Each row is a point on a landscape with many peaks, with its height.
From any point a climber steps to the highest of the 2 points nearest to it. It stops when none of these is higher. Distance is the straight distance between rows; heights are no part of it.
dafe: [121  89 154 120 118 116 111 147 155 111 144 124 166 186 123 162 140 145
  86 191 176 105 118 149 142 130 189 185 109  93 141 111 134  71 143  76
 100 148 143 141 145 222 139 101 117 136  99 134 172 139 146 189 158 173
 151 106]  h=53.4
muger: [139 130 113 167  81 156 139  98 148 150 153 108 120 159 169 123 167 100
 142 134 111  66 162 156 116 157 129 175 124 151  78 169 119 118 114 105
 129 125 178 149 100 117 131 104 115 126 123 141 132 130 121 134 118 119
 150 132]  h=61.0
fav: [114 102 150 155 159 113 113 166 189  91 157 130 145 155  91 135 124 148
 143  85 182  90 111 122 167 112 182 137 111 149 134 144 120  56 168  89
 118 163 137 172 121 124  99 110 135 156 129 179 142 140 111 167 140 117
 133 164]  h=47.6
bem: [ 87  95 145 144 122  97 126 154 153 130 128 161 154 122  84  40 180 116
 123 150 140  80 148 124 108 162 140 143 109 146 134 153 174  63 116 120
 135 148 200 101 144 179 129 148 125 163 116 147 156 128  94  77  83  93
 101 163]  h=33.1
bagiv: [163 165 116 127 162 173 150  61 107 137 111  99  84  99 132 134 132 168
 160  92 124 129 115 120  99 119 104 103 127 156 129 118  79 131 117 165
 186 114  67 117 122 106 179 169 151 170 107 154 139 121 108 156 137  67
 168 143]  h=57.5
Tuv: [139 144 122 136 102 148 173 110 127 147 121 126 131 153 136 145 114 116
 151 176  67  95 156 119 130 131 106 113 160 103  73 127 145 186 100 136
 105 127 175 107 130  89 137 138  87 125 131 107  89 131 158 141 102 169
 119  57]  h=64.1
Supo: [147 127 167  90 120 136 149 137 130 116 129 148 141 149 127 199  96 158
 108 137 118 135 103 135 168 117 158  76 141 117 109  72  90 137 123 113
  85 167  95 148 108 165 139 149  88 133 143 119 123 127 126 171 161 130
 132  83]  h=5.9
zut: [130 130 122 146 128 136 160 106  95 146 133 112 103 130 168  96 108 125
 169  79  94 109 138 140  78 155  71 131 139 141 101 158 131 139 112 139
 188 108 135 152 104  66 129 177 156 152 136 129 121 115  83 112 110  91
 117 157]  h=54.9
boku: [108 125 122 186 144 108 131 126 138 141 126 158 149 126  81  36 147  99
 157 123 130 108 151  80 118 165 117 117 109 140 149 144 162 122  90 165
 157 107 179  75 150 118 105 132 109 163 116 147 140 130 115  92  95  47
  85 125]  h=34.8
pib: [133 203 141 104 124 185 115 101 136  97 164  92 141  98 182  72 172 163
  87 104 163 132  99  95  71 183 104 125 131 136 133 111  96 118 135 129
 145 149 111 106  79 137 169 111 124 138 137 122 182 151 120 139 183  99
 206 106]  h=64.3
gobap: [ 98 145  94 119  73 146 164 123  91 131 117 137 127 186 149 141 127 133
 104 221  66  79 171 172  91  88 137 150  95 166  95 147 112 132  90 125
 157 150 131 161 150 152 167 148 167 121 151  85 115 137 168 129 120  98
 151  98]  h=43.8
Ziv: [130 133 160  74 109 105 106 138 148  85 166 108 161 140 164 150 119 106
  49 139  94 122 172 121 143 144 137  89 111 133 138  71 104 106 133 130
  77 180 120 165 107 162 118 108 112  95 158 100 131 124 125  90 120  88
  81 124]  h=59.7
mebat: [135 156 139 145  76 146 179 104 136 133 118 107 137 127 138 116 101  71
 140 208  41 111 110 145 127 151  76 135 122 160  87 102 132 144  93 109
  87 146 164  71 117 130 160 124 101 138 143  94  82 160 207 106 126 125
  76  43]  h=59.1
nezud: [136 105 134 100 125  96 135 152 120 141  97 150 174 174 114 150  98 149
  89 121 162 112 166 102 118 116 142 128 182  43 131 123 165 107 107 121
 169  74 188 117 168 166  85 149  95  94 103  96 145 155  83 130  88 191
 125 110]  h=60.6
lom: [117 204  79 114 152 173 102 130 101  71 148  81 105 130 170 135  87 118
 123 113 137 153 160 105 111 152  99  80 153 143 152 157  83 125 106 183
 190 116 101 123 142  60 148  70 172  72 134 116 110 148 166 129 171  98
 120  98]  h=41.1
sido: [146 180  50 101 109 157 149  85  97 120 110 107  80 146 128 121 156 115
 154 204  82 103 140 161 118  81 112 126 105 186  71 131 105 157 112 158
 162 119 131 133 158 133 187 144 158 137 100 118  94 164 190 146 129  92
 144 132]  h=46.9
giko: [111 135 125 112 175 143 117 143  84  81 143 113 176 167 131 168 124 176
  93  81 149 126 176 105 116 102 157  96 159 126 147 156 100  90 189 138
 168 151 112 168 147 116 117 141 136 120 141 140 175 122  85 150 138 149
 177 111]  h=52.8
zuge: [140 192 126  95 145 162  85  83  97 115 187  84 126 130 197 155 100 146
  93 112 122 159 150 116 106 153 113  78 131 121 120  98  77 143 141 167
 151 157  90 122 117  92 163 112 160 115 132  99 140 119 143 118 169 106
 109 126]  h=43.6
zisez: [161 112 148 119 152  68 116 157 170  97 145 133 174 169 177 169  74 106
  69 112 114 102 150 104 155 137 156 135 120 159 113  72  91  64 134  91
 100 138 148 148 114 166 130 105 128 103 139 100 137 160 112 124 131  73
  31 142]  h=56.0
lepi: [146 131 118  62  80 127  94 156  56 125 113 127 134 107 140 163 140 121
  80 175  91 209 162 153 111  75 119 118 156  93 147 141 135 166 152 123
 117 118 107 135 145 185 127 120 143  88 148  91  95 129 157  85 136 182
 174 139]  h=13.9
vol: [116 126 168 113 124 103 126 124 176 131 146 130 119  93 107  83 162 115
 149 123 110 126 140 114 151 181 139 105 142 125 137 132 165 142 129 121
  75 170 157 145 123 110  96 112  86 131 124 164 118 100 100  88  91 119
 110 146]  h=52.7
relad: [154 114 149  90 140 109 113 139 129 106 151 125 214 182 133 186 110 149
  74 171 173 117 176 113 142 134 168 142 156  73 132  96 119  83 148 103
 118 138 175 129 169 192 136 131  91  91 108 107 162 155 131 147 111 189
 112  74]  h=57.1
Meku: [144 159 100 114 155 142  94  81  98  96 116  92  76 100  72 158 140 182
 175 124 169 153 105 120 137 178 107 142 204 119 106  99 147 154 143 122
 109 108 102  82 158  74 149 106 146 120  95 185 106 103 183 148 126 172
 132 100]  h=41.0
tel: [155 143 115 131  97 147 163 124 129 116 124 115 107 123 135 134 124 110
 162 116  88 145 152 139 127 109 118 104 185 131 103 187 153 179 128 121
 115 134 161 167  95 100  91 110 133 110 164 140  76 132 117 125 110 146
 181 165]  h=17.7
Vib: [ 78  94 158 159 117 135 141 196 160 126 128 170 163 116 141 101 101 111
 138 112 126 118  91 145 154 156 100 152 136 123 149 160 149 120 122  99
 110  87 131 125  93 103 120 136 115 132 173 112 118 135 104 160 136 155
 137  83]  h=41.7
putu: [134 168 127 127 187 111 114 108 152  92 133 126 106 125 134 153 125 122
 129  95 177 143 120  92 186 152 155  74 132 139 145  76  95 115 128 161
  99 154  89 135 124 106 127 116 105  97 122 136 148 103 117 128 152  81
  85 115]  h=3.7
Soguz: [125 113 159 184 160 111 137 125 156 126 141 154 151  93 124  59 104  85
 169  66  96 118 120  99 136 141 107  94  99 169 134 104 108 140 101 140
 108 137 152  87 100  97 118 155 122 167 176 144 112 141  99  97 121  41
  67 133]  h=36.8
radub: [114 104 138 160 144  88 145 148 165 131 152 133 188 188 159 138  86 109
 107 107 139  53 147 102 112 111 134 176  72 165 120  91  87  82 110  95
 133 133 165 166 101 126 111 119 124 119 146 104 172 133 106 142 125  70
  73 110]  h=53.1
noge: [135 154 123 156 127 174 151  93  96 142 120 109 109 132 150 100  63 110
 164 140 101  96 108 136  55 117  69 116  72 167 113  96  63 138 115 169
 183 135 108  86  88  87 198 193 181 168 152 106 113 147 152 153 162  50
  91 120]  h=36.1
sakup: [110 113  95 204  78 166 135 102 149 179 163 121 111 116 157 133 185 123
 142  97 117  54 157 157 114 139 130 157 118 148 133 202 103 116 124 130
 176 114 133 175 143  89 125 144 127 147 131 151 172  78  67 101  86 101
 158 144]  h=57.6
Mevam: [116 161  69 164 154 140 150 124 107 143  95 115 103 116 119 137 130 120
 155 114 143 150 133 114  71  79 102 135  95 159 163 220 105 143 116 200
 231  76  76 149 153  76 107 126 160 109 117 122 149 152 107 139 118 100
 188 142]  h=52.5
salo: [144 158  72 153 166 141  76  85  95 142 115  98  82 104  80 169 138 147
 161 132 179 172 100 114  98 118 103 159 156 132 136 139 141 183 125 155
 162  76  85 106 169  68 135  73 169 118  98 161 122 128 185 151 130 137
 146 123]  h=44.4
punus: [112 119 129 122 108  92 110 174 104  87 119 125 160 141 124 172 131 102
  60 154 132 161 117 135 158  96 134 103  83 129 209 123 102 116 144 145
 105 126  69 171 124 155 104  87 108  74 159  72 147 116 131 132 161 128
 139  79]  h=29.9
Pur: [143 121 138 132 120 106 151 142 121 138 135 127 140 144 111 126 115 125
 170  80 126 175 167 124 104 117 138  97 138 117 150 195 135 191 152 134
 132 144 120 195 111  62  24  71 140 106 158 155 157 122  93  97 108 161
 184 153]  h=19.5
Zir: [122 130 105 149 141 118  93 161 134 101 124 151 144 136 144 172 118 108
  86 183 112 138 117 136 180  93 162 119 102 144 161  97 112  97 132 121
 124 140 110 126 138 171 161  92 142 110 124  96 127 149 165 146 146 100
  79  94]  h=33.2
diti: [ 80 112  99 133  63 133 190 167 105 153  87 178 135 143 133  99 114 109
 112 183  84  76 136 171  93  73 103 169  94 154 116 181 142 127  93 116
 180  88 154 143 129 151 129 181 143 125 158  84 113 156 134 141 120 120
 161 121]  h=40.9
bilad: [153 121 148 112 109  90 151 104 146 141 122 102 132 124 135  81 119  93
 154 127 120 114 106 118 133 198  98 157 129 137  87  79 161 131 111 112
  69 134 182 101 107 125 114 128 101 144 120 121  90 120 114  81 121 107
  75 122]  h=56.5
vebil: [187 132 102 145 138 101 144 108 148 136  95 111 120 155 113 168 143 106
 159 163 156 156  99  96 134 104 140 142 127 109  88 102 137 154 110 123
 140 109 164  81 125 158 119  74 116 118  58 127 141 186 194 162 151 152
 140 106]  h=46.0
gevu: [119 150 111 145 128 135 109 168 128 107 132 128 149 150 200 165  66  99
 100 122  59 139 142 145 150  72 130  74 100 164 126 122  77  94 138 130
 152 133 113 127 106 143 144 111 184 109 158  94 120 167 138 117 142  68
  79 147]  h=35.7
tif: [ 86  81 156 201 139 128 173 175 161 153 134 174 159 118 103  73 101  82
 178  81 112 114  88 130 167 130 108 141  84 152 157 161 138 104 110 128
 121 124 138 129 100  99  87 155 119 167 177 123 102 116  75 127 119  90
 100 103]  h=39.0
Ponu: [131  73 132 166 160  84 116 154 191 149 152 162 174 174 129 133  81 123
 124  89 196  87 107  95 142 131 163 181 100 146 119 112 118  88 120  84
 119 116 168 163 125 113  87 102 135 132 109 123 170 163 103 162 141 145
  86 138]  h=50.5
Zam: [120  95 101 184 138 153 161 112  97 156 101 141 113 150  84 105  94 107
 192 138  96  80 133 140  99  96  97 158  80 144 112 136 102 150  91 167
 191  84 134  91 139  88 158 181 166 195 135 115  91 128 142 146 102  71
  91 114]  h=38.0
Bevat: [129  81  88 155 140  72  97 173 142 134 148 138 154 141 111 133 127 110
 123 103 137 149 163  97 139 122 162 124  93 142 177 157 141 108 155 140
 136 137 144 186 147  97  55  71 165 103 116 140 152 131 106  80 101 123
  91 178]  h=43.3
tedam: [166 101 171  97 105 125 115 114 149 151 121 133 138 111 157 189 177 101
  79 133 147 160 127 150 188 124 133 117 147  62 152  97 147  95 140 104
  98 106 134 138 136 189 122 138  70  94 118  90  93 116 103 130 120 163
 111 131]  h=59.2
pif: [145 127 139 120  96 165 146 101 115 140 111 132  89 103 132  68 129 139
 164 134  88  97  94 188  76 108 123 166 112 193  70 109 103 141 130  88
 145 132 130  89  83 150 203 190 163 190 131 128 122 150 159 127 140 108
 156 186]  h=43.7
Buzil: [131 157  88 112 151 133 153 141 100  96  76 131 120 154 149 152 122 119
 140 111 118 111 144 122 173 115 135 107 176 121 105 127 130  82 113 124
 165 101 160 117 130 147 128 156 113  94 112 100  95 143 135 169 136  88
 112 118]  h=60.3
ziked: [153 156 153 136 138 155 120 121 136 157 144 140 161 115 214 157 149  97
  88  96  97 143 156 106 156 117 144 109 155 102 123 117 125  97 166 117
 129 122 157 108 113 141 154 151  94 108 133  97 140 122  99 114 115 129
 104 149]  h=63.9
zem: [ 95 105 113 163 131 112 118 131 182 153 161 130 131 143  90 136 149 118
 142 184 173 119 103 137 128  68 180 150  60 150 175 133 135 157 128 145
  86 143 117 157 148 158 119  37 129 144  95 120 160 114 163 148 159 118
 156 107]  h=27.7
Pivu: [132 128 169 129 126 153 124 114 139 124 131 129 101  92 121  74 149 157
 159 102 126  96 103 151 114 138 142 129 137 157  82  98 113 100 149 110
 121 174 130 104  97 157 181 191 156 205 134 181 118 129 100 112 126  85
 123 206]  h=42.5
Peri: [ 94 110 110 180 137 116 129 166 188 123 137 162 147 136  56 107 158 129
 138 158 143  89 127 120 158  92 171 140 108 136 149 153 144 107 114 129
 112 120 163 107 148 146 111  99  97 150  90 141 160 149 156 159 105 143
 153  85]  h=24.9
mir: [172 109 128 141 134  85 117 120 162 116 145 116 169 158 122 153 184 124
 112 139 190 151 122 110 146 117 187 150 111  94 129 116 140 113 139  97
 107 131 158 120 135 203  97  61 113 107  81 142 191 160 158 150 141 174
 174 122]  h=49.7
Mit: [138 164 147  54 143 123 117 106  80 110 164 112 128 145 193 118 120 157
  88  81 146 148 137 104  97 205 105 133 169  88 129  94 129 133 148 119
 119 158  99 151  98 111 134 141 131  99 144 109 144 105  83 113 147 145
 112 128]  h=46.3
Puna: [158 122 163  98 136  68  91 107 150 153 190 111 150 115 185 128 118 106
  70  95 122 150 149  94 118 162 120 143 111 114 133  79 115 143 128 122
  94 166 141 148 113 122 103 100 117 121 127 110 147 114 100  59 118  99
  51 185]  h=64.0
Ropel: [183  88  88 169 148 133 134  87 120 177  88 125 107 122 116 122  97 119
 194 137 150 151  95 117 111 106 103 190 118 123  81 106 145 158 139 109
 142  86 172  52 130 112 159 133 148 161  60 119 110 165 195 146 147 156
 102 163]  h=42.9
dakas: [154 140 117 143  85 132 129 143 113  94 139 105 177 173 198 139 121 111
 112  99 111  88 177 138 107 145 152 147 147 156  88 152  87  99 141  87
 140 143 167 160  91 146 133 125 152  97 164 127 139 134  88 136 143 116
 164 156]  h=64.6
luse: [ 93 109 175 106 163  82 106 188 157  87 135 175 138  63  81 138  64 141
 111 118 147 161  77 125 178 123 126  81 106 116 175  78 104 139 150 133
  49 167  80 142 117 136 112 140 128 133 157 171 140  94 134  92 122 161
  52 108]  h=23.9
Nin: [184  83 107  81  47 120 123 147  96 107 105  99 100 149 109 174 151  90
 112 191  95 189 161 188 161  84 124 123 122  99 139 141 126 172 126  92
  93 106 123 178 159 205 103 114 114  89 168 110  36 136 163 128 129 182
 160 146]  h=11.7
nozes: [141 141 132 127 115 113 142 136 142 159 116 127 148 138 136 100 127 114
 121 126 154 138 108 108  61 131 123 130 102 128 136 121 130 169 123 137
 132 137 118 130  72 131 102  85 127 113 130  98 149 145 111 126 168 115
 191 141]  h=42.8
lur: [113 192  87 115  92 188 118  97 118  97 159  84  89 115 170  93 120 111
 130 133  83 124 181 134  97 145  82  64 141 149 123 160 107 132  86 186
 188 126 120 117 143  77 152 144 160 135 133 110  92 147 154 113 123  56
 120 115]  h=38.7
Ziz: [110 113 156 106 160 114 122 202 110  84 130 144 208 163 141 182  67 171
  83 133  91 123 169 119 149  87 169  83 159 106 127 132  90  82 184 116
 133 170 141 158 136 144 128 164 144 124 155 128 152 159 110 128 105 151
 108 127]  h=49.9
Vize: [139 153  72  91 126 117 101 103  49 108  95  99  84 123 126 158  84 158
 152 148 122 139 112 136 122 130  91 131 175 115  86  85 135 159 147 127
 123 119 105 107 151 105 166 130 153 117 108 124  66 120 188 132 149 167
  87 123]  h=37.8
luk: [161 141 112 104 176 150 140  73 105 162 100 123  66 111 129 165 153 188
 172  62 150 151 143 102 124 148 158 111 168 127 127 135 153 138 132 138
 182 123  85 125 145 109 118 160 122 129  76 164 142  80  93 146 119 104
 148 182]  h=55.9
pena: [156 118  99  98 128  97 162 117 130 143  81 137 104 149 116 127 131 117
 152 120 131 126 144 105 166 154 107 126 175  79 113 113 185  97  92 120
 148  75 182 118 158 145  93 154  95 108  93 114  74 146 118 119 100 147
  87 125]  h=64.5
Buvol: [109 104 121 212 132 153  96 146 191 148 155 140 144 107  75 101 152 149
 154  99 189 106 109 119 107 101 139 176 133 152 149 198 143 129 129 111
 143  86 160 107 153 107 121  91 122 169  99 181 169 156 117 155  99 169
 196 134]  h=22.8
sazus: [148 107 109 182 132 116 129 134 141 162 141 141 151 149 108 125 125 149
 159  71 192 147 126  79  89 148 156 158 143 124 147 190 158 141 127 103
 158  96 142 159 133  76  48  83 136 115 122 179 184 152  98 132 120 173
 187 152]  h=21.2
buguf: [119  86 170 138 151  92  96 167 151 113 141 160 138  89 101 123  79 147
 114 126 174 140  42 130 149 152 123 151 120 139 136  65 103 111 146  84
  52 158 116  87  99 155 154 136 132 151 130 153 124 147 150  97 165 157
  53 142]  h=21.8
nele: [110 123 155 158 154 127  96 149 167 146 182 135 132 109  95 126 149 166
 116 111 165 134  75 134 113  75 169 135  96 149 161 133  99 151 159 136
  86 161  91 138 113 126 123  59 139 161 128 162 178 120 143 125 165 140
 193 139]  h=30.6
ket: [ 86 100 155 148 111 153 150  94 115 173 130 118 104 100 109  75 147 104
 160 145  92 112 114 158 160 161 101 149 121 123 116 110 159 153 109 137
  86 117 123  90 145 126 171 184  90 192 155 124  65  55 135 127 116 127
  93 109]  h=50.4
porib: [156 174 103  85  97 173 121 122  66 112 120 106 113 118 146 132 168 141
 121 133 108 191 171 141 111 116 121 120 184  98 109 172 135 182 149 119
 140 134 127 120 138 130 133 119 139  80 168 138 115 124 143 117 140 187
 214 132]  h=15.8
ruzo: [101 149  84 129 139 134 130 155  87 113  97 131 126 156 141 142 135 131
 110 130 131 110 150 126 108 101 125 124 118 131 148 156 125 103 134 164
 197  94 111 137 144 121 138 132 136  95 114  99 148 127 109 145 140 116
 156 117]  h=56.4
kegu: [156 157 102 158 129 133 158 100 111 168 141 105 130 144 137 124  57 123
 180 114 108  94 149 109  18 159  87 174 154 114 100 148 126 179 123 144
 186 113 150 108 102  32 114 133 153 113 140 127 124 151 104 105 122 135
 111 164]  h=57.3
vege: [105  95 168 124 111 129 109 178 159 118 122 151 116  93 106 109 117 133
 133  95 181 157  49 144 169 165 116 145 120 110 164 136 157 110 141  92
  84  96  89 151  96 134 107 106 134 112 154 138 110 111 126 149 166 187
 160 118]  h=38.4
bam: [121 138 175 116 182  94 100 150 161 125 147 164 164  98 177  90 112 101
  92  72 134 141 127  85 149 154 125 109 146 118 151  94 133  87 158 140
 122 142 144 114 115 111 115 170 117 121 142 116 138 141  77  84 111 107
  35 165]  h=68.0
boba: [175 137 100 113 127 115 151  76 116 139  93 105  82 105 127 111 168 118
 182 119 126 141 123 103 153 216 113 145 171 122  77 110 202 110 131 100
 121 119 180 103 156 124 108 146 101 131  70 162  91 118 147 114 117 143
  84 160]  h=60.4
puvun: [135  95 136 113  70 141 118 131 112 114 137 105 108 145 119 160 157 125
 108 193 105 144 124 209 154 106 165 160 118 125 119 136 134 149 132 100
  59 156 111 166 135 180 150  77 131 111 145 134  88 110 178 146 164 186
 179 124]  h=9.4
Zakeg: [134  93 125 114 144  85 110 175 130  79 137 126 147 148  92 173 105 141
 125 110 116 155 170 123 171 105 157  94 152 106 139 132 115 119 167 134
 101 147 125 180 132 105  86  98 162 108 150 160 120 129 111 108  79 172
  92 166]  h=46.6
nilil: [ 83 134 102  82 118 115 181 175  79 116  49 179  89 115 107  68 123 134
 153 157  84 110 116 152 102  70  89 107 106 161 121 150 148 130 105 134
 181  98 119 135 142 162 141 222 157 153 160 105  97 153 126 120 119  94
 139 158]  h=38.1
benog: [132 178 113 146  95 153 154 113 145  86 121 120 101 104 154  70 169  81
 149 171  37 110 137 151 148 131 112 109 101 196  88 140 131 117  90 133
 123 134 172  74 115 137 160 154 134 134 137 131 104 164 181 102 114  63
  94 111]  h=54.2
lop: [124 151 143 142 169 152 114 101 155 113 124 114  99 101  96 101 183 138
 145 133 166 121  95 114 173 164 138 112 113 154 128  99 107 121 116 162
  90 152 105  78 140 148 177 133  92 169  93 171 139  99 151 139 129  80
 126 108]  h=2.5
bag: [135  92 153 125 135 120 116 133 136 130 115 141 131 133 114 127 130 154
 122 162 143 111 101 152 151 152 140 175 132 119 103 100 148  85 143  90
 108 123 156  95 120 167 169 150 130 161  92 127 132 138 142 149 142 143
  99 148]  h=49.6
Nibor: [ 88 125 177 133 151 137  93 159 146 100 144 143 153  74  82 119 138 150
 102 154 190 145  82 128 152 126 133 132 113 119 170 123 129 150 141 126
  75 117  74 115 128 123 131  69 107 122 126 147 157  76 167 149 152 193
 172  56]  h=34.3
kuz: [148 114 106 148 105 118 128 108 117 195 150 118 138 160 125 165  97 139
 143 150 100 106 172 131  77 119 119 153 155  78  85 144 132 198 122 136
 135 131 158 141 135  77 124 119 122 128 127 110 127 135 127 100  98 173
 137 122]  h=60.2
maf: [159 181 120 142 145 148 129  52 140 138 151  84 107 133 131 129 157 150
 152 107 133  86 150  86  91 152 141 105 140 149 137 151  86 141  86 173
 186 135 116 124 138  81 139 122 109 156 102 153 164 132  96 144 124  47
 160 111]  h=55.0
ril: [102 123 152 100 113  87 103 173 134  96 111 152 127  93  89 121 128 133
  93 160 117 163  90 141 150  98 138  82  92 135 186 116 134 143 125 148
  75 161  63 152 114 159 108 119 116 122 144 117 127 112 136  86 141 124
 141 122]  h=26.7
bunu: [119 155 108  58 132  79 115 133  49 109 113  93 117 137 141 144  50 151
 110 146 112 144 127 118  94 147  69 106 150  98 130  85 130 149 121 168
 148 116  89 132 143 100 118 151 154  99 130  88  76 111 136  75 151 141
  74 121]  h=35.2
Vevu: [ 75 103  94 171 116 172 123 150 150 102 130 137 134 177 112 161 165 129
 109 117 162  95 152 151 188 152 146 170 150 104 152 178 149  89 142 123
 138 104 142 170 159 113 117 123 116 110 135 137 132 101  96 206 108 184
 143  87]  h=49.1
noka: [101 124 139 123 138 128 126 152 153  97 134 156 157 147 114 130 128 111
  99 162 139 102 127 138 193 177 125 161 157 106 160 124 149  85 114 115
  99  99 157 133 141 128 125 129  84 103 140 107 118 117 119 160 102 171
  83  40]  h=45.2
Vevan: [ 82 149 126  68  97  76 157 159  64 105  84 125 110 138 104  72  62 134
 130 173  82 112 123 129  61 122  70 104 125 142 120 102 147 139  73 152
 148 127 124 120 123 151 116 172 152 132 156  89  88 151 124  90 128  88
 103 136]  h=35.6
Fodez: [173  90 168 106 115 116  95 108 149 123 133 124 135  99 103 178 184  97
  95 138 181 179 149 129 184 137 150 130 149  40 161 119 165 132 158  93
  66 105 150 135 152 167  93  80  90  78  88 138 121 104 143 144  91 234
 134 104]  h=54.0
dos: [123 157 116  95 100  89 133 139 135 107 138 122 144 157 169 106  92  98
 115 131  49 123 177 148  82  72 148  68 103 174 118 142 105 150 106 157
 147 151 133 142 102 131  89 112 181 107 150 121 121 171 125  60 116  72
 132 172]  h=37.9
Sudo: [153 205 146  82  93 156 147 116 104  84 129 102 152 154 209 106 152 135
  88 113 116 123 143 109 106 159 145  95 146 139 100 113 101 104 124 116
 139 159 155 124  83 173 133 110 116  92 151 116 163 146 127 127 175  82
 179 116]  h=68.6
sefat: [114  82 179 152  85 152 184  95  96 175  98 143 101 110 113  53 128 101
 146 177  74  81 103 188 118 115 101 174  86 169  87  99 142 128  97  90
 109 129 140  73 123 183 192 208 114 193 143 130 110 104 166 130 153  84
 108 134]  h=46.7
Fisok: [145 125 142  69  71 115 127 119 110 138 109 123  98 110 119 167 113 141
 107 190  96 165  67 185 144 102 135 102 125 118 110  62 116 167 123 107
  58 167  73 131 130 195 152 126 112 138 119 125  82 125 182 122 183 155
 143 126]  h=7.4
nub: [137 112  76 171 154 134 119 133  91 178 103 115  95 121 106 175 107 127
 164 117 161 185  96 147 103  65 102 158  98 118 123 180 121 163 151 150
 180  72  93 137 140  83 101 105 194 116 121 126 126 167 157 167 141 162
 162 163]  h=48.4
Nevef: [ 67 102 128 145 107 173 159 109 128 180 139 136  90 127 123 105 169 130
 149 114 111  76 137 161 148 167 128 164 109 125 132 157 151 120  90 145
 125 116 110 153 147 115 139 178  93 161 141 126 127  35  74 146  97 113
 134  99]  h=54.1
gemo: [131 157  63 102 116 123 125  91 101 134 118 113  57 106 138 120 174 109
 133 158  73 133 153 144 158 115 114 106 131 164  68 118 145 130 123 151
 143 129 144 121 155 134 150 161 132 128 104 136  93 119 170  96 119  79
  91 181]  h=50.1
Fived: [122 119 141  78 143 119 117 138 112 101 142 119 108 120 123  99 149 165
 126  73 156 132 146 126 109 198 133 128 181 111 141 137 178 118 162  95
 117 167 126 177 116 106 113 132 123 116 147 145 134  87  69 113 114 145
 139 168]  h=49.0
rodun: [100 129 137 130 151 106 116 148 151 108 109 148 119  73  72  90 197 114
 124 198 146 154  72 127 190 155 140 113  94 124 150 107 155  98 110 135
  80 139 113  68 141 198 140 127 101 134  90 150 128 114 181 109 130 127
 117  91]  h=1.1
musi: [136 163 162 127 135 181 131  93 151 114 172 100 130  88 159 108 125 171
 120  77 123 137  81 119  77 137  85 115 106 166 134 145  44 121 128 145
 162 156  69 140  85  98 162 139 161 180 156 158 159 153  90 139 169  75
 191 128]  h=60.5
damu: [ 69 106 108 154 151 162 111 170 125  98  99 140 123 130  88 154 122 168
 134  99 173 142 119 136 132 120  91 148 148 102 165 192 153 135 139 151
 167  64 101 144 155  80 122 133 161 128 140 136 139 124 123 190 101 207
 178  93]  h=53.8
Megi: [148 129 102 130 114  77 101 149 124 107 129 117 155 152 130 126 158 121
 103 137 152 147 152 105 120 105 179 112 117 138 148 131 122 134 149 121
 115 158 141 148 122 157  87  55 124  98 120 130 150 161 133 107 152 127
 168 166]  h=46.1
tura: [142  94 106 180 152 188 130  99 115 185 105 142 114 124 122 139 112 137
 157 140 130 113 103 149 116  85  97 192 103 143  96 127 106 140 129 139
 158  79 127  69 139 113 213 170 147 184 104 126 127 141 162 187 132 142
 130 128]  h=40.4
Zenur: [155  92 159  94 101 113 121 119 162 131 142 130 105 115  63 122 167 110
 125 128 166 145 164 117 174 161 168 107 143  72 165 145 200 142 132 104
  54 155 159 180 154 107  64  67  67  87  95 157 112  76 115 113  74 183
 113 126]  h=48.7
guv: [142 125 132 113 141 145 115  68 114 205 115 138  99 102 112 153 166 139
 133 116 154 186 141 107 116 152 133 141 152  81 146 120 185 195 111 148
 125  90 102  91 176 104 104 110  92 104  92 126 136  66 130 115  94 190
 142 118]  h=65.3
loma: [113 120 162 144 170 116 143 117 164 138 148 163 156 136 121 159 106 125
 128  96 151 125  83  90 182 104 139  98  81 141 145  75  68 117 115 145
  84 150  73 139  95 121 117 138  89 143 149 108 159 112 104 174 161  87
  86  87]  h=4.8
Bogeg: [145 151 127  80 165 113 125  99  93 146  94 148  93  99 139 166 149 147
 122  90 149 201 139  96 143 104 142  65 168  94 166 132 170 176 131 158
 138 108  86 116 157 124 101 137 106  90  96 117 138  83 108  97 114 147
 130 138]  h=60.1
pid: [126 168 140 118 108 113 159 121 109 158 133 111 153 131 191 113 117 100
 118 105  80 151 145 134  27  85 116 114  90 130 137 166  96 151 136 155
 181 156 110 150  76 113  82 125 160  98 159 103 171 145  81  81 131 116
 181 179]  h=40.2
zini: [107  80 201 132 176 157 128 137 177 149 132 166 140 103 119 123 122 168
 126 121 157  97  95 134 159 151 156 154 155  81 122  95 151  72 165  95
 112 157 136  76 136 164 168 200 113 191 125 152 136 118 100 168 109 171
 119 163]  h=47.0
Nasu: [122  83 163 129 159 165 120 117 151 172 129 145  94  82 102 115 161 179
 155  68 159 134  95 135 144 122 168 131 135 115 113 137 158  97 171  99
 133 157  97 118 126 144 140 173 145 188 118 180 130  99  89 131 108 136
 159 208]  h=44.6
zud: [ 80 122 155 134 151 187 115 135 131 159 122 147 110  71 115 134 153 169
 128 105 139 166 109 131 112 125 108 123 158 100 161 167 169 178 147 156
 125  93  80 115 169  89 154 148 112 125 140 135 141  76 119 142 100 202
 191  79]  h=59.0

For each start below, name the point where the climber stops.
nilil | Tuv
bunu | pena
sefat | Sudo
putu | Vib
sazus | Vib
punus | pena
fav | bam
Ropel | pena
